A landscape with many valleys, sampled at points; each row gives a point and its height.
A ball rolls from a point to whichever of its 2 nearest points has the largest drop for the distance, and stops where none of them is lower. Distance is the straight distance between rows; heights are no part of it.
K_461: [122 103 166 163 121 125 145 107 148 128 132  92 132 118  98 168  60 108
 168 122 146]  (h 708)
K_964: [131 114 132 134 156 167  98 118 105 102 146 142 129 143  98 145 122 146
 129 103  99]  (h 533)
K_753: [119 167 125  56 135 138 148  76 121 114 131 144 140 109 145 156 146 141
 111 122 190]  (h 477)
K_726: [141  91 133 203 150 138 100 163 108 135 115 146 114 113 136 102 118 116
 147 145  41]  (h 682)
K_267: [129 129 114  75 118 105 124 176 108 100 182 117  98 174 176 144  88 136
 119 156 147]  (h 356)
K_34: [133 122 104 119 145 155  89 141 111  96 172 152 113 176 111 127 141 150
 123 121 101]  (h 494)
K_933: [159 132  89 133  94  74 157 153 127 155 166 135 112 176 162 146 202 123
 122 174 169]  (h 412)
K_583: [148 153 118 113 110 139 132 106 125 126 121 160 152 119 140 122 227 148
  94 136 169]  (h 801)
K_99: [135 141 132  75  90 100 151 164 157 117 137 102 115 147 178 105 113 135
  95 157 191]  (h 564)
K_836: [128 156  91  87 134  94 144 118  99 124 167 135 107 161 144 172 122 117
 126 147 147]  (h 233)
K_251: [140 110 121 174 156 111 122 146  42 130 122 155 132 142 118 144 145 126
 119 102  39]  (h 628)
K_542: [146 129 139  92  94 137 158 132 128 109 151 139 129 136 171 142 173 149
 121 156 200]  (h 616)
K_763: [138 112  98 181 175 139 115  83 138 138 116 129 118 120  78  78 111 102
 181 126  57]  (h 324)
K_75: [116  70 145 197 181 186  82 157 137 173  83 124 110  99 133  92  98 131
 165 108  54]  (h 472)
K_70: [146 116 163 120  87 163 136 152 142 103 143 147 150 121 158 119 192 164
 119 152 183]  (h 573)
K_499: [136 106 146 191 152 119 128 109 127 155  75  96 152 101  77 107 103 109
 139  78  84]  (h 539)
K_732: [ 92 142 169  71 141 134 123 154 103 129  98 104 143  94 157 175  78 146
  89  98 140]  (h 302)
K_429: [139 105 151 180 127 113 144 119 117 115 138 114 127 133 103 157  81 104
 155 133 109]  (h 737)
K_298: [126 181 100  71 148 101 145  66  93 132 121 140 136 114 141 176 145 120
 103 117 160]  (h 517)
K_949: [112 153 132  49 109 139 168  98 173 124 133 104 126 115 141 120 110 137
 145 146 215]  (h 385)
K_550: [123 109 167 141 105 195 114 131 182 120 149 141 145 102 116 107 163 154
 155 134 168]  (h 489)
K_727: [147 117 125  82  97 155 169 137 126 102 167 145 122 148 176 130 207 165
 150 161 217]  (h 649)
K_416: [139 115  87 185 169 141 109 104 125 132 141 154  98 125 101  94 126  99
 183 150  50]  (h 357)
K_205: [155 135 119 135 102 160 133 110 127 135 123 169 144  95 153 128 252 143
 139 164 148]  (h 779)
K_41: [149 139 119 148  86  84 157 118 168 124 119 109 133 149 109 101 125 101
 118 156 150]  (h 444)
K_623: [140 120 126 170 115  88 149 142 107 109 150 127 118 160 113 142 101 100
 139 148 103]  (h 761)
K_470: [143 127  93 145 114  83 124 168 102 125 187 141 106 189 141 147 151 118
 129 159 117]  (h 417)
K_716: [103 150 155  53 100 124 152 162 170 133 118  99 133 111 176 104 117 154
  93 130 214]  (h 525)
K_337: [125 154 156  67 114 106 156 159 120 131 133  91 116  92 195 152  89 136
 115 181 178]  (h 424)
K_318: [137 121 130 134 122 182 106 103 172 105 167 144 125 128  99 111 152 141
 160 143 147]  (h 447)
K_259: [149 125 135 192 127 109 131  99 142 138  97 111 153  98  89 111 123  93
 136 124  96]  (h 505)
K_15: [137 121  92 138 131 121  89 164 102 111 184 157 109 187 130 130 160 139
 124 142  95]  (h 457)
K_789: [126 109 171 162 154 149 115  85 124 140  99 105 164  84  89 161 104 125
 143  67 128]  (h 606)
K_569: [ 73 150 134  54 148 152 115 117 155 130 110 111 143 122 107 126  96 153
 104  60 163]  (h 642)
K_816: [150 149  84 180 111  79 123 143 120 158 121 155 132 127 132 103 201  98
 106 157  79]  (h 322)
K_304: [118 150 104  96 127  92 140 121 140 118  99 109 131 161 104 106  97 118
  87 105 126]  (h 546)
K_49: [137 115 102 164 122 167  96 110 195 138 124 155 108  95 127  70 145 110
 166 169  98]  (h 220)
K_393: [ 89 132 168  76 137 148 125 142 129 126 125 105 134 102 140 176  71 145
 125  98 162]  (h 207)
K_156: [121 130 187  99 109 150 154 114 121 120 128 126 153  81 158 191 112 141
 132 132 191]  (h 268)
K_484: [ 98 153 111  66 149  90 156 125 104 134  99  95 113 142 117 129  48 122
 119 118  99]  (h 612)
K_80: [150 144 108 170 117  77 129 144  98 133 115 144 141 138 125 122 171 103
  89 133  90]  (h 297)
K_707: [135 152 104  50 103 123 170 105 167 111 154 114 106 150 148 108 129 135
 136 160 207]  (h 341)
K_571: [156 146  80 170 103 105 123 121 151 151 124 154 122 116 130  89 197  99
 133 177  94]  (h 293)
K_374: [124 108 157 105 114 143 104 177 125  93 163 127 130 154 155 145 106 157
 106 122 153]  (h 296)
K_584: [ 95 101 146 180 149 194  68 143 187 163 114 114 116  95 101  86 129 139
 166  93 117]  (h 109)
K_451: [147 108 120 197 163 132 108 140  76 136 125 158 123 106 127 130 143 110
 149 132  37]  (h 658)
K_428: [116  97 172 145 120 168  87 172 145 108 145 124 136 136 123 133 117 157
 119 106 134]  (h 202)
K_478: [106 146 128  72 154 157 106 106 122 105 124 140 148 134 109 135 125 153
  90  75 142]  (h 607)
K_701: [131 135 129  98  92  79 147 171 156 117 129  95 117 162 154 108  83 119
  98 151 163]  (h 591)
K_46: [112 128 141 131 117  94 157 101 153 135 112  83 133 122  95 148  50 102
 156 119 146]  (h 679)
K_211: [ 71 131 130  64 144 140 118 133 141 144  98  89 119 141 102 130  63 151
 121  59 135]  (h 672)
K_528: [149 138 115 173 103  85 152  91 162 130 116 115 140 130  88  95 129  87
 137 151 119]  (h 471)
K_137: [111 104 126 167 137 194  77 124 213 151 122 140 108  89 118  69 129 127
 176 141 112]  (h 172)
K_103: [149 113 130 170 119 164  86 145 138 124 140 164 126  99 149 117 171 132
 136 164  96]  (h 736)
K_662: [131 150  90 154 130  43 157 146  77 143 119 139 133 166 121 133 155  94
  94 120  85]  (h 247)
K_106: [125  76 126 192 189 180  88 141 142 156  95 149 100  93 156  94  86 108
 175 135  52]  (h 438)
K_897: [124 131 119 124 135 106 131 130 111 117 104 121 135 160 101 117 107 128
  93  94  99]  (h 516)
K_30: [131  98 145 156 153 157  94 149  88 114 120 137 133 143 112 133 119 153
 110  95  70]  (h 569)
K_412: [111 144 141  71 147 119 124 153  72 113 121 122 128 124 163 178  84 144
  94 117 121]  (h 392)
K_132: [ 97 151 126  87 139  85 164 109 130 139  98  78 124 114 110 142  39 106
 137 126 121]  (h 645)
K_512: [136 156  99  67 119 121 149 101 140 112 168 131 105 156 142 141 130 125
 135 153 185]  (h 299)
K_822: [117 104 168 180 138 146 105 132 135 154  81  94 153  97  92 133 110 128
 125  66 114]  (h 572)
K_497: [118 129 123 130 129  68 173 132  96 116 135 112 110 160 118 148  57  95
 147 141 102]  (h 789)
K_115: [154 139 124 141 105 109 140 121 100 130 148 149 134 133 148 175 178 122
 118 153 148]  (h 309)
K_551: [129 169  90  96 146  94 131  93  93 127 117 141 137 145 120 151 148 118
  83 104 126]  (h 550)
K_224: [120 138 152 120  97 138 147  85 186 134 104 115 164 100 101 110 150 133
 130 112 192]  (h 359)
K_272: [142 140 139 126 112 142 136  74 147 118 124 137 158 105 110 130 166 128
 129 128 162]  (h 304)
K_766: [101 165 140  53 127 130 153  85 154 132 116 107 142  92 135 141 100 134
 129 127 193]  (h 426)
K_587: [154 127  93 142 102 117 117 155 122 147 180 156 118 162 158 145 223 140
 129 171 140]  (h 451)
K_415: [110 166  81  84 138  61 161 113 110 124 112 113 113 168 113 112  89 101
 101 123 114]  (h 575)
K_740: [140 159 120  86 117 126 147 108 104 128 121 162 148 120 164 144 217 153
  78 126 196]  (h 817)
K_240: [130  85 146 199 175 149 118 121 115 184  65  97 136  98  86  90 103 125
 156  69  58]  (h 538)
K_718: [130 107  97 177 157 110 135 134  94 135 116 146 105 165  88  70 125 117
 144 117  29]  (h 244)
K_199: [125 136 102  87 138 105 132 148  88 106 182 131  94 176 150 170  93 127
 136 145 129]  (h 295)
K_818: [131 127 129 104 127 172 117  98 152  93 182 142 123 147 107 138 134 144
 155 133 166]  (h 410)
K_39: [129 126 176 119 127 139 132 117  93 112 126 132 154  96 144 201 107 132
 112 114 150]  (h 146)
K_845: [112 142 126  98 108  86 145 148 157 125 105  89 125 150 126 110  77 114
  95 122 147]  (h 576)
K_487: [114 132 143  74 134 166 132  97 149  98 171 133 126 130 120 160 100 144
 154 123 179]  (h 361)
K_303: [131 158 109  95 146 134 115  90 115 111 122 147 147 137 106 135 154 134
  89  91 134]  (h 578)
K_578: [116  72 146 207 177 168 103 146 120 211  53  92 115  98 111  75 103 129
 168  71  58]  (h 511)
K_911: [ 90  98 156 171 142 194  59 177 163 153 104 118 124 109 109  93 139 159
 132  72 110]  (h 37)
K_100: [120 142 174  70 111 135 163 138 120 125 136 111 130  82 187 176 103 145
 131 167 195]  (h 362)
K_756: [138 101 130 161 163 135 120 132  61 130 103 143 134 145 102 118 125 143
 111  83  40]  (h 601)
K_757: [134 100  86 183 182 152  99 120 130 148 112 179  92  99 152  90 111  86
 180 149  37]  (h 397)
K_972: [138 135 138 129  74 115 161 105 190 126 103 104 149 125 112  93 152 120
 119 146 186]  (h 403)
K_179: [129 135  87 170 144  71 150 128  85 135 132 146 117 168  90 105 146  95
 134 118  54]  (h 185)
K_489: [101 161 155  60 116 109 147 161 149 143 112  75 122  94 169 129  77 136
 104 149 173]  (h 476)
K_59: [ 97 128 162  90 137 158 128 102 144 118 141 112 137 103 115 178  78 138
 153 103 174]  (h 294)
K_167: [143 138 147 129 118 103 141 131  73 120 130 139 142 119 161 201 129 121
 100 136 140]  (h 261)
K_977: [133 102 169 138  82 193 126 165 177 113 144 148 151 102 145  87 191 167
 149 153 174]  (h 529)
K_704: [130 108  98 167 167 122 137 100 114 141 106 127 118 155  64  64 110 118
 153 101  43]  (h 284)
K_69: [150 138  96 145  93  67 156 149 118 135 171 132 111 177 150 147 156 104
 126 173 148]  (h 379)
K_5: [119 132 112  99 144 102 136 142  73 112 119 131 125 164 130 151  94 136
  96 103  94]  (h 470)
K_673: [145 132  88 171 118 129 109 110 170 132 135 151 110 116 115  76 157 102
 156 175  88]  (h 257)
K_948: [143 102 154 196 120 145  94 163 143 132 111 137 135  97 136 106 136 125
 125 147  82]  (h 710)
K_531: [101  89 176 165 135 181  69 186 138 135 117 118 137 121 116 123 126 169
 117  76 114]  (h 115)
K_207: [160 146 117 146 102 117 151  77 124 132 130 140 143 115 121 151 190 113
 136 155 153]  (h 242)
K_567: [157 127 126 159 102 153 110 125 128 131 140 165 135 103 148 131 209 132
 133 166 119]  (h 757)
K_801: [139 127 127  90 108 112 117 173 106 103 168 136 120 163 183 144 136 148
  95 145 165]  (h 372)

Call two points neighbours if one is among the 2 nearest of the other. Go from one point of each pair to the other, from neighbour to neighbour, staying as low as possible. Name the highest point that can't be avoided.
K_911, K_836 | K_801
K_911, K_179 | K_816
K_39, K_207 | K_115
K_207, K_836 | K_499
K_39, K_393 | K_701
K_69, K_207 | K_587

Where does a ball stop that starts at each point below?
K_41 | K_207
K_569 | K_836
K_240 | K_179
K_429 | K_393
K_99 | K_39
K_845 | K_393
K_416 | K_179
K_753 | K_836
K_571 | K_911
K_977 | K_393
K_415 | K_393
K_801 | K_911
K_205 | K_69
K_451 | K_69
